Each scene shows the same named points in several views. A view is turned or mirrored, and shifted as a whole, has a little noise and may leave points out.

Scene 1
View 1
K345: [ -4.6   6.9   7.6   8.3   1.0 -15.0 -17.2 -24.5   9.5  -2.1 -24.3   2.4
  17.4  35.5  -8.3  12.2   5.1 -28.1  -0.7  17.4  28.5  10.5  27.5  -4.8
   1.9  -4.8 -16.7]
K544: [ 15.7   5.9 -12.6  13.8  -5.5  13.0  11.4 -28.0 -18.9  -3.0 -19.9  -4.7
   6.8  -3.2   0.2   3.4 -11.2   1.3   2.1  14.1  25.3   4.0   4.4 -10.7
   7.0 -30.8  -0.2]
K905: [  5.1  11.0   7.4  12.7  -8.8  11.1  11.0  -7.4   5.6 -11.2 -10.6   1.3
  -6.2  -2.0  -6.1   5.0 -16.1  22.0 -19.2   5.8  23.9  15.1   6.1 -19.3
  21.5  -5.2   9.3]
K880: [  4.7   8.7   0.7  10.9  -4.5   2.2   4.8 -22.3  -0.3  -2.7 -17.0   0.7
   3.6  10.8  -4.3   6.8  -7.9  -0.2  -6.5  11.9  24.6  10.4  14.3 -12.9
  10.7 -14.5  -3.4]
K837: [ 10.5  11.3  -1.2  10.2  -3.3   7.5  -3.4 -18.0  -4.7  -9.0 -19.4  -4.7
  13.9   5.9  -4.8   9.6  -8.4  -2.9  -3.7  17.8  24.7   7.4   7.6  -8.7
   4.5 -17.0  -1.1]
K388: [ 12.5 -10.6  -2.0  24.4  -8.3  31.7 -18.4  16.6 -24.4 -43.9 -35.9 -14.4
  13.4 -12.7  -8.5  -4.3 -18.7  -4.4   3.0   0.7  50.5  -0.6 -26.7  -7.1
  12.6   4.4  17.7]
K961: [ 23.4  34.2   4.9   2.4  -4.2  20.9  -8.0  -3.8   6.4 -17.4  -7.7 -14.0
  21.0 -12.0  -7.0  21.7 -17.3  23.7 -19.7  29.2  10.4  11.5  -3.0  -9.6
  -0.7 -21.2  13.3]
K877: [ 16.1  32.1   2.4   0.2  -2.9   3.7   2.4 -26.6   9.2   2.2  -5.5  -5.5
  15.5   5.0  -3.9  21.6  -8.6  12.9 -15.6  30.0   5.6  13.4  17.3 -10.8
  -0.5 -29.5  -1.2]
K718: [  3.3  21.8   1.5   2.9  -2.6 -12.4  19.7 -44.0  12.6  19.9  -4.0   7.8
  -1.9  19.7  -1.3  13.4  -2.6   6.9 -14.0  20.0   7.3  16.3  36.5 -16.8
   9.5 -28.0 -13.0]
K34: [ -4.9  16.7  16.7   3.3   2.1 -16.2 -30.7 -14.1  21.9  -8.0 -22.6  -0.5
  26.3  38.9 -13.2  20.4   6.0 -27.1  -8.2  24.5  24.1  13.6  27.7  -2.6
  -2.6   3.5 -14.5]
K662: [ 28.5  30.3 -11.4   4.0  -3.8  18.1  11.9 -30.1  -9.0   1.2  -6.8 -11.2
  15.4 -13.9   1.7  17.6 -14.8  20.5  -9.3  30.5   5.7   7.2   4.6 -11.1
  -2.6 -45.1   5.0]
K495: [ 11.9  -0.3   3.6  18.9  -7.1  25.6 -21.0  16.3 -12.5 -39.9 -30.6 -13.6
  16.3  -8.1 -10.0   3.4 -17.3  -1.0  -3.9   7.5  42.7   2.8 -20.3  -6.6
   9.5   4.4  16.2]
K674: [ 36.4  33.9 -23.3  -0.7   3.5   8.6  -7.7 -49.2 -21.2   8.0 -17.2 -18.6
  44.0   0.2   5.1  25.9  -1.5 -15.1  11.6  48.5   3.8  -1.7  11.3   4.8
 -28.3 -65.8 -11.7]
K817: [ 11.1  19.8  -0.1   6.1  -2.5   1.5   1.1 -25.5   2.6  -0.3 -12.7  -2.7
  12.5   8.6  -3.7  14.4  -7.0   2.1  -9.0  22.6  16.0  10.4  16.0 -10.2
   2.9 -23.6  -3.9]
K915: [ -7.9  11.1  20.2   9.2  -5.4  -4.6  -5.2  -3.8  22.8 -11.2 -13.6   5.6
  -1.8  20.4 -12.5   9.2  -7.3   6.3 -21.7   7.6  26.3  18.9  18.7 -16.4
  20.1  12.2   0.4]
K748: [ 32.0  21.0  -8.7  11.7  -7.3  37.5  -2.7   0.4 -19.9 -27.6 -16.4 -19.9
  18.9 -30.1  -2.1  11.2 -23.7  23.9  -8.1  22.3  22.3   1.9 -22.7  -8.4
   0.7 -29.0  21.3]
K896: [ 19.6   9.2  -2.1  16.1  -7.8  30.1  -5.1   4.8 -14.6 -29.8 -21.2 -13.9
  12.1 -18.4  -5.0   4.7 -20.6  14.9  -7.6  11.6  31.5   4.1 -18.7 -10.0
   9.6 -12.4  18.3]
View 2
K674: [-33.4   0.5   0.3  29.2  -0.6 -30.3 -46.3  22.0   2.6 -32.2   1.0   7.1
 -15.0 -48.8 -33.4  -9.4 -45.1 -14.2 -52.2   0.3 -12.2  28.2  13.7   8.0
   4.0  51.8 -36.3]
K662: [-17.4   6.6  19.1  22.9  -1.2   0.3 -23.3  29.0  17.2 -15.6  12.2   1.0
 -21.4 -48.6 -45.5 -10.5  -5.7   0.8 -32.0   0.5 -20.3   7.2  12.9 -11.5
  17.6  40.4 -30.1]
K961: [ -1.3  -0.3  16.0  13.1   4.9 -12.4 -15.6  25.1  28.9  -4.2  15.1   3.0
 -22.8 -36.1 -42.2  -8.9  11.7   3.4 -19.1  20.6  -9.2   8.4  18.1  -6.4
  35.2  37.8  -6.3]
K748: [ -3.1  -1.0  31.9  -0.8  11.7  -5.4 -23.7  41.6  34.0 -27.4  15.8  18.9
 -24.3 -47.2 -61.0  -7.2  15.7  -0.8 -20.1  35.0 -24.9  12.7  25.9  -6.3
  20.2  24.9 -14.9]
K915: [ 15.5  -0.5  -0.7  -2.8  -1.2   2.3  23.3  -5.8   5.4  15.0  27.5  -9.9
  -9.1  -7.5 -25.5  -1.0   6.0  11.3   3.7  18.1   0.7  -1.6   3.7 -18.1
   8.3  21.6  -1.5]
K896: [  5.9  -3.0  25.8 -12.6  11.9  -2.0  -8.2  29.8  26.3 -22.2  20.6  17.7
 -18.9 -34.6 -55.7  -3.7  15.2   1.2  -7.9  40.0 -21.4  10.6  22.5  -9.2
   8.5  15.7 -10.3]
K495: [ 16.4  -9.8  18.2 -27.1  17.2 -12.2  -0.9  21.0  22.6 -22.0  22.9  21.5
 -13.6 -21.2 -50.7  -0.1  12.2  -1.0   0.3  55.7 -14.2  17.3  23.8  -4.2
   1.4   8.6   0.6]
K345: [  1.7  -4.9 -17.4  -2.3  -1.9 -17.2   8.8 -14.4 -13.7  -0.9  19.6  -5.3
  -1.4  -5.6 -14.7   1.2 -31.2  -1.7 -11.3  15.1   4.7  15.7   2.1  -4.4
 -13.6  27.3 -11.7]
K34: [  6.5  -8.6 -22.2   0.9  -0.3 -29.9   7.7 -18.0  -6.6   8.2  18.3  -7.5
  -3.6  -0.4  -9.2  -0.3 -26.6  -0.4  -9.5  20.8  14.6  17.6   4.7   1.1
   2.8  33.1   0.8]
K905: [  7.5   4.6  17.8  -0.7   0.7  16.0  11.8  13.8  14.4   1.5  26.7  -2.4
 -15.4 -26.3 -43.2  -3.7  15.2  10.5  -2.5  15.4 -15.5  -4.0   8.5 -22.7
   8.3  19.3 -14.1]
K880: [ -2.3   2.4   4.1   3.6  -2.1   2.3   3.6   5.2  -0.2  -5.6  21.0  -2.8
 -10.2 -23.8 -33.0  -2.6 -11.6   2.9 -13.1   9.9 -10.7   6.2   5.1 -15.3
  -6.4  25.2 -21.6]
K544: [ -9.2   3.3  14.7   1.7   1.6   3.3  -9.3  19.4   3.9 -22.3  17.9   7.2
 -12.9 -36.7 -44.6  -3.8 -13.9  -1.9 -20.9  13.0 -20.8  10.8  10.8 -13.0
 -10.7  23.1 -30.1]
K718: [-12.0   9.5  -2.0  25.8 -13.5  11.7   6.3  -2.0  -8.3   8.5  19.2 -18.6
 -10.6 -26.7 -23.3  -6.2 -19.5   7.4 -20.6 -19.5  -7.5  -3.5  -4.9 -21.8
   1.1  38.3 -31.3]
K817: [ -8.6   2.0   3.0  13.5  -3.4  -3.5  -6.1   8.1   3.1  -5.6  17.0  -4.5
 -12.6 -28.8 -31.8  -5.2 -14.7   1.2 -21.2   3.8  -9.1   8.5   6.4 -10.9
   3.8  34.1 -22.4]
K877: [ -9.8   3.5   4.8  23.5  -4.2  -5.7 -10.1  12.1  11.1   1.1  15.2  -8.1
 -17.2 -33.2 -31.3  -8.2  -7.9   3.8 -24.4  -0.4  -6.8   5.5   7.4 -10.3
  21.2  42.3 -18.8]
K388: [ 16.8 -10.1  23.4 -36.9  19.7  -7.7  -0.1  25.5  21.2 -31.9  24.9  28.5
 -12.4 -23.1 -57.4   2.2  12.4  -2.9   2.1  62.8 -20.7  18.7  26.1  -5.4
 -11.3  -0.7  -3.6]
View 3
K674: [ 34.2  -4.0  17.2  19.6  18.7  20.8   0.1  -1.8 -49.6  11.0 -25.7  -3.4
 -50.3 -22.5 -42.8  -9.8  10.0  -7.1   3.7 -35.7   1.1   8.0  43.7 -35.2
  17.4  19.2   4.0]
K495: [ 10.2 -14.6 -21.7   8.1 -31.9  36.2   4.8 -23.7   1.7 -27.6  11.2 -17.0
  -7.8 -13.1 -55.7 -20.0 -26.2   0.2 -13.8  -5.5  34.3  -7.1  29.1   7.6
  -9.3 -40.4  20.1]
K662: [ 23.3   1.5   3.9   6.9 -12.0   8.0  19.2 -13.5 -30.6  -7.7  -3.7   2.2
 -51.9   6.7 -48.3 -37.0  19.0  -8.9  -5.2 -18.1   6.9  -2.3  38.8 -10.4
   5.7   5.1   4.6]
K905: [  2.1   1.4  -2.9   9.3 -34.7  16.8  24.3 -15.1  -0.1 -25.1  19.2  -5.7
 -18.9  18.8 -43.3 -46.6  13.0  -3.6 -19.0   5.9   4.6  -8.1  32.0  -4.1
  -7.3 -30.0  11.7]
K388: [  8.5  -5.3 -22.5  12.3 -33.2  37.5   7.7 -24.2   1.7 -27.7  12.3 -14.3
  -6.9 -25.1 -62.3 -21.0 -37.8  -1.9 -14.7  -7.7  39.7  -7.0  32.1  19.8
 -10.9 -49.9  22.1]
K880: [  3.7   5.7   9.4  21.9 -17.8  24.4  16.7  -4.7  -9.7 -13.6   9.2  -7.9
 -13.0   2.8 -37.8 -34.7  11.2  -3.2 -15.8  -0.7  -5.4  -2.9  35.9 -19.3
  -2.2 -27.1  11.0]
K718: [  3.4  10.3  25.7  24.1 -10.2  13.9  22.9   4.5 -16.5  -4.8   7.1  -3.0
 -21.2  20.5 -26.0 -44.6  40.3  -4.8 -16.8   1.8 -28.4  -0.9  38.1 -39.3
   3.6 -11.0   4.4]
K896: [ 14.7  -6.6 -17.9   3.9 -31.3  23.2  14.7 -25.4  -7.7 -24.3   9.1  -7.9
 -28.0  -5.0 -58.6 -30.4 -13.7  -4.9 -11.4  -9.8  30.9  -7.6  32.7  12.4
  -6.4 -27.6  14.9]
K817: [ 10.7  -1.1  10.8  17.3 -11.1  20.9  12.4  -5.0 -17.6  -8.5   1.9  -7.5
 -23.3   5.3 -36.0 -30.8  18.0  -3.1 -11.4  -7.2  -6.5  -0.9  35.7 -27.3
   3.0 -11.7   8.2]
K915: [ -4.3 -13.7   0.8  14.1 -31.5  28.4  13.0  -8.1   9.9 -25.8  21.7 -17.7
   5.7  23.9 -29.2 -36.2  18.3   4.2 -22.5  15.0  -7.1  -6.7  26.1 -28.4
  -7.8 -35.9  13.3]
K34: [  3.8 -27.4   9.9  22.8  -7.5  43.0  -9.8   2.4  -0.6 -12.4   4.2 -27.8
  14.9   4.7 -19.7  -8.5  13.5   9.0 -15.5   3.8 -12.8   2.0  26.2 -56.3
   2.1 -24.1  13.7]
K961: [ 22.2 -24.7 -13.7  -5.3 -25.0  16.6   8.8 -23.5 -14.7 -20.8   3.8  -8.9
 -38.1  18.3 -46.1 -29.2  12.6  -1.5  -7.5 -10.7  19.3  -5.7  27.9 -12.3
   0.7  -0.6   9.3]
K877: [ 16.2 -10.9   6.5   8.7 -13.3  15.6  12.0  -8.4 -19.5 -11.0   1.4  -6.3
 -33.0  17.7 -35.2 -32.8  27.9  -2.9 -10.2  -8.0  -4.3  -1.5  32.6 -29.8
   4.5   0.2   6.0]
K837: [  9.7  -2.4   4.0  18.6 -15.5  26.4  10.7  -8.3 -12.4 -12.3   4.5 -10.4
 -16.8  -3.1 -41.6 -27.3   4.2  -2.3 -12.5  -6.0   3.4  -1.4  35.2 -17.5
  -0.5 -22.5  11.5]
K345: [  0.7  -8.5  18.1  31.9  -4.9  40.2  -0.7   6.2  -5.6  -7.5   4.1 -21.4
  10.5  -5.1 -24.5 -16.5   9.4   3.7 -16.9   2.1 -17.1   2.4  32.7 -46.9
   1.6 -30.9  13.5]
K544: [ 10.4  15.3   8.8  22.4 -13.2  19.0  21.0  -7.1 -20.3  -8.7   1.8  -1.6
 -28.8 -11.6 -48.2 -35.6   1.7  -8.0 -11.4 -11.7   3.8  -2.3  41.4  -5.2
   0.5 -22.9  10.4]
K748: [ 25.4  -6.6 -20.3  -2.1 -26.4  14.8  15.9 -28.8 -21.2 -21.0   1.0  -1.2
 -49.4  -6.1 -64.2 -30.6 -11.3  -8.3  -4.8 -21.0  37.7  -6.2  35.1  17.5
  -1.7 -10.2  11.7]
View 4
K896: [ 22.2 -27.1  13.6  28.5   2.9   3.1 -39.3  -6.0 -13.3  18.9 -11.5   0.9
  31.3  24.2   5.8   3.0 -17.4  -2.5   1.7  21.3  -2.4 -22.8  -8.1 -12.6
   1.8  15.4 -15.0]
K817: [ 12.0  -3.4 -11.6   2.0   8.6  12.6 -22.0  -6.1  13.6   2.3 -25.4  20.9
  -7.2   8.7   1.7  -2.7 -10.5 -12.4   5.2  19.6 -22.0 -21.1  13.2 -19.2
   3.9  22.7   2.4]
K880: [ 16.5   5.5 -13.2   1.8  10.7  13.9 -26.1  -2.8   1.5   2.2 -27.0  17.1
  -1.2  14.5  11.9   9.9 -12.5  -5.5  -1.6  19.6 -14.6 -19.5   9.3 -24.7
  -2.1  20.0  -3.6]
K345: [ -4.7  25.7 -11.7  -9.3  11.8  23.0   0.1 -19.7  -3.0  -5.4 -19.1  27.0
 -19.8  10.6  24.8  12.5  -4.4  -9.2   9.0   8.5 -12.4 -14.0  24.3 -30.4
  -0.1  24.5 -15.2]
K662: [ 20.8 -30.7  -7.8  16.0   5.4   2.5 -36.8   2.2  26.6  10.6 -28.0  16.1
   5.6   6.2 -15.8 -17.3 -13.4 -18.9   8.8  25.4 -26.0 -26.2   6.9 -11.1
  12.2  25.4  13.8]
K544: [ 17.5 -11.4 -15.4  16.9   7.7   3.7 -37.4   8.1   7.0   9.4 -30.1  15.8
  11.3  11.8   6.5   5.8 -13.4 -14.7   5.1  19.7  -7.0 -20.2   7.8 -30.1
   6.2  31.6  -0.3]
K388: [ 14.5 -18.3  18.7  36.7   2.1   2.2 -36.2  -9.2 -36.4  21.6  -4.5  -3.0
  42.1  31.2  25.3  18.7 -16.3   1.0   3.1  13.2  18.5 -18.3  -9.2 -24.5
  -0.6  20.8 -34.8]
K905: [ 32.5  -1.3  -4.2   3.2  10.8  14.1 -38.8  -2.2  -4.6   6.5 -24.7   8.2
  10.2  22.8   6.1  10.3 -19.1   7.2 -14.1  28.6 -19.5 -23.6  -5.6 -13.0
 -11.6   3.5  -1.6]
K495: [ 13.5 -16.2  21.6  28.6   2.4   6.7 -28.7 -17.0 -29.7  18.0  -3.3  -0.4
  31.8  29.1  19.6  12.8 -14.4   1.5   3.3  13.6   7.0 -19.5  -6.7 -16.4
  -1.5  14.5 -31.0]
K674: [-10.5 -33.2 -11.1  21.0   1.5  -0.9 -14.3  -5.2  38.5   7.5 -22.9  29.1
  -8.1  -9.3 -13.2 -26.9  -0.8 -44.5  37.5   9.2 -17.8 -19.6  30.3 -24.6
  32.6  53.1   9.1]
K961: [ 19.0 -29.0  15.4  13.9   3.0   9.2 -27.3 -18.6   7.8  11.7 -10.7   8.2
   8.2  16.0 -11.1 -16.4 -12.7  -5.6   5.0  24.7 -27.6 -26.6  -1.8   4.5
   4.0   8.4  -0.9]
K837: [ 11.4  -3.7  -4.7   9.2   7.1  11.0 -23.7  -7.4   0.7   6.2 -20.3  15.7
   3.6  13.9   9.8   4.8 -11.2  -9.5   5.5  17.3 -11.5 -19.6   9.1 -22.3
   2.9  22.9  -8.0]
K34: [ -8.9  24.7   1.1 -12.9   9.5  27.9  10.7 -34.4  -6.2  -6.5  -9.1  25.0
 -24.6  11.9  21.9   5.6  -1.7  -4.9  10.6   6.6 -19.7 -15.1  23.5 -17.2
  -1.2  15.7 -19.0]
K915: [ 21.2  20.5  -1.4 -12.1  13.2  26.1 -17.1 -18.6 -13.1  -1.7 -18.6  14.1
  -7.9  23.7  17.8  14.8 -14.2  12.9 -13.4  22.1 -23.6 -21.1   2.0 -11.2
 -15.9  -2.4 -11.0]
K748: [ 23.0 -45.6  16.3  36.6   0.0  -3.3 -44.5  -4.5  -0.2  22.6 -12.2   0.7
  33.9  19.7  -8.0 -10.6 -16.8 -10.8   7.8  23.9  -8.0 -27.1  -8.5  -6.0
   8.7  19.4  -6.8]
K718: [ 20.0  14.2 -30.5 -16.0  15.4  19.5 -23.7   2.0  25.6  -7.0 -40.2  27.6
 -23.9   5.1   0.4   1.3 -11.2  -8.3  -4.9  24.6 -35.0 -21.6  17.2 -21.8
  -2.7  18.0  17.2]
View 5
K674: [ 40.5  -8.9  45.0  -1.9   4.1  14.1   7.6  22.2   7.0 -60.8  22.8  12.1
 -25.2  17.8  20.4   3.2 -24.8  21.3   5.8 -28.0  12.8 -37.2 -23.2  -6.1
 -11.2  41.3  19.3]
K345: [  4.3  39.2  36.9  -1.5  27.4   7.4  -7.7  33.6  -3.8 -15.2  16.5 -11.3
   0.5   5.0  31.1   6.0 -27.1  -0.6  11.5  10.9  -7.0  16.7  -2.6  -5.0
  -7.9  12.8  -3.0]
K915: [-18.9  28.8  20.8 -29.1  10.7 -12.4  -3.9  35.3  -0.1  12.1   1.6 -13.6
  20.2   3.4  26.6   1.6 -22.1 -19.9   1.6  -0.2  -5.2  18.7  16.6   8.1
  -8.8  10.3 -15.9]
K662: [  4.3 -18.4  31.0 -28.7 -13.0 -11.8   9.6  30.3  15.8 -31.8   8.3   8.8
  -6.9  17.4  15.1   1.1 -13.6   1.6  -3.2 -35.4   9.4 -29.6   0.2   2.0
 -12.8  36.4   5.2]
K961: [ 16.4 -12.5  19.2 -35.7  -5.8  -7.0  10.9  18.5  -1.6  -5.8  -0.1   2.8
  14.6   9.0  16.4  -0.1 -14.3 -12.6  -8.9 -32.8  16.3 -19.1  11.1  14.7
  -9.3  30.0  -5.3]
K748: [ 24.1 -33.1  25.0 -28.0  -7.0 -14.1  19.3  19.0  -1.4  -3.0   1.2  12.4
   4.7  16.8   5.6  12.0  21.7  -5.0 -17.8 -38.3  19.2 -24.1  29.9   2.7
  -9.3  32.0  -1.0]
K837: [  5.1   7.7  32.6 -14.7  10.1  -6.2   3.8  32.0   2.5 -11.5  10.0  -1.1
  -0.3  11.7  19.8   8.4  -6.0  -1.9  -0.7 -10.6   1.4  -1.4  11.8  -3.8
  -9.8  21.8  -1.4]
K718: [-31.0  23.4  32.6 -25.6  -2.5 -12.7  -7.6  47.2  24.2 -30.8  11.7  -6.9
  -5.3  11.9  29.2  -4.6 -42.5  -2.8  13.6  -7.9 -10.9  -1.8 -11.3  -1.1
 -14.0  22.2  -0.7]
K817: [ -1.3   8.9  32.0 -19.4   2.8  -6.0   0.9  34.1   9.9 -23.4  10.8  -1.0
  -2.6  11.9  22.5   2.5 -21.7  -1.1   4.0 -14.2   0.4  -7.8  -0.3  -0.6
 -11.1  24.8   0.7]
K495: [ 24.1  -4.2  26.3 -13.6  17.7  -7.3  12.0  20.1 -16.8  21.6   3.0   0.3
  13.6   9.7  11.3  19.5  29.2 -10.7 -16.2 -11.6  10.6   7.7  42.9  -2.1
  -5.3  15.7 -10.2]
K34: [ 16.0  43.7  30.6  -6.6  29.5  14.7  -7.5  24.1 -13.5  -7.8  12.4 -14.8
  12.3  -1.1  34.0   1.4 -38.9  -7.6   9.7   8.9  -0.7  16.8  -5.8   6.8
  -6.6  11.4  -7.2]
K388: [ 24.4  -9.2  30.5  -7.9  20.7 -11.3  14.2  22.5 -15.4  24.3   4.6   3.2
   7.5  13.0   6.7  26.2  47.1  -7.0 -18.4  -9.2   8.9  10.3  52.6 -10.5
  -4.5  14.3  -9.0]
K880: [-11.1  13.5  33.0 -16.8   7.5 -11.1   0.0  38.9   9.3 -11.5   9.9  -3.6
  -1.7  12.6  21.2   7.4 -10.1  -3.8   1.8  -7.2  -4.5   3.5  11.4  -4.8
 -10.9  18.8  -2.6]
K877: [ -0.1   3.2  26.6 -29.3  -4.5  -5.8   2.3  29.4   9.8 -24.4   6.9  -0.3
   3.7  10.7  22.7  -3.9 -32.3  -5.4   2.4 -23.1   5.7 -15.9  -5.4   8.5
 -11.4  29.4  -0.4]
View 6
K905: [  1.2  17.2 -28.9   4.2  12.4 -12.5   7.1  -6.5   8.5   2.8  25.8   7.3
 -11.1  12.7   6.6 -17.6   0.8 -15.4  20.1  20.2 -15.5 -14.4   5.1 -33.5
  -4.9 -40.2   0.4]
K837: [-12.5  21.1 -15.4  -8.2  -1.0 -10.6   5.8  -9.6  -4.7  -8.7   3.3   8.7
  -8.8   6.8   1.7   0.1  10.3 -18.8  12.4   4.8  -4.9  -5.7  -2.7 -13.8
  -4.6 -35.6  -1.0]
K345: [-22.3  11.6  -6.6 -16.7  -1.0 -21.6  44.0  -9.2 -11.2  -5.0 -15.7  -9.4
  -9.9  -1.1   7.4  15.2   6.7 -33.3   9.8   8.0  -6.5  17.3  -8.0  -7.2
 -12.7 -30.9   5.7]
K674: [-10.4  33.7   0.6 -21.9 -33.1   3.0 -27.1 -15.5 -10.4 -32.9 -34.1  27.8
 -28.3 -29.5  -3.7   8.7  42.8 -24.3   7.2 -17.0  13.2  -1.6 -15.8  13.0
  18.0 -30.6  -5.4]
K718: [  2.8  14.1 -16.0  -1.5 -11.3 -17.7  20.3 -11.7   9.9  -2.8   0.3  -3.9
 -40.7 -35.4  12.1 -12.4  15.1 -36.3  29.3  24.8 -12.6  10.5  -2.4 -17.6
   3.1 -29.9   4.8]
K495: [-19.2  24.8 -22.6  -9.2  18.8  -6.2  -0.6  -4.7 -11.6  -4.6  16.9  19.0
  22.5  54.1  -3.5   4.2  -1.6  -1.1  -1.4  -4.1  -4.0 -24.9   1.2 -22.8
 -14.1 -44.4  -5.1]
K896: [ -8.6  28.4 -25.8  -2.8  10.5  -1.7 -18.7  -6.9  -3.3  -7.8  21.1  24.8
   8.3  36.7  -3.5  -7.3   5.8  -1.6   6.5  -0.9  -4.7 -29.3   2.4 -24.0
  -4.8 -44.1  -6.1]
K817: [ -3.8  20.7 -15.5  -7.7  -6.5 -10.7   7.0 -10.0   1.1  -9.5  -3.4   8.4
 -21.3 -11.1   5.5  -4.2  16.8 -25.2  16.0   8.6  -6.2  -1.0  -4.5 -14.2
   2.1 -35.1   0.4]
K544: [-14.7  24.8 -13.2  -2.3 -11.7  -7.2 -14.4 -13.1  -2.1 -13.1  18.4   9.0
 -14.0  -1.5  -2.1  -3.1   8.0 -14.4  22.0   5.2  -2.0 -10.0   2.1  -5.8
  -5.8 -28.3  -3.3]
K34: [-15.3  10.9 -10.7 -22.2   8.6 -20.8  56.4  -4.8 -12.0  -2.3 -31.6  -3.3
  -6.2   6.6  10.5  15.4  12.7 -35.1  -0.6   6.1  -8.6  18.0 -13.8 -16.6
  -6.5 -40.3   6.8]
K662: [  6.9  29.8 -20.6  -4.1 -12.3   0.4 -26.9 -11.3   6.4 -16.6   1.1  26.4
 -26.7 -14.6   1.5 -16.4  27.3 -16.7  17.4   2.9  -2.6 -17.1  -4.0 -15.9
  15.1 -38.4  -4.5]
K877: [  7.9  22.1 -21.3  -7.8  -3.2  -8.0   5.1  -7.5   5.7  -8.9 -11.8  17.2
 -27.1 -14.0   8.2 -12.0  25.2 -26.1  13.9   9.2  -8.4  -4.6  -7.9 -22.6
  12.5 -41.5   0.7]
K880: [-10.1  17.5 -16.3  -3.4  -1.0 -14.5  12.4  -9.7  -0.1  -4.6  10.9   1.4
 -14.7  -0.1   4.5  -3.7   5.2 -22.2  19.4  13.3  -8.7  -2.0   0.0 -16.4
  -7.6 -32.6   1.0]
K961: [ 11.8  27.7 -29.6  -8.1   9.8  -0.9  -7.5  -4.8   4.1  -8.1  -7.1  32.2
 -10.1  13.5   4.9 -14.9  25.3 -13.8   2.3   1.0  -8.1 -22.4  -7.4 -32.3
  13.5 -51.7  -3.6]
K748: [ -0.6  34.6 -27.1  -3.8   4.5   5.6 -38.5  -7.1   0.0 -14.6  15.1  37.6
   1.7  28.5  -4.5 -12.9  18.1   0.8   4.9  -6.9  -1.2 -36.6  -0.2 -22.7
   6.4 -46.5  -9.0]
K915: [ -2.3   9.8 -26.8  -3.5  20.9 -21.7  43.5  -3.7   3.6   8.8   6.5  -3.3
  -7.9  14.6  12.0  -7.5  -0.7 -25.9  12.6  22.9 -19.7   0.9  -0.3 -35.2
  -9.0 -42.8   6.1]

In a view up to two points have been moved. Name them for each view, in the order of its rows, or write -.
view 1 -> K817
view 2 -> K880, K544
view 3 -> K748
view 4 -> -
view 5 -> K718
view 6 -> -
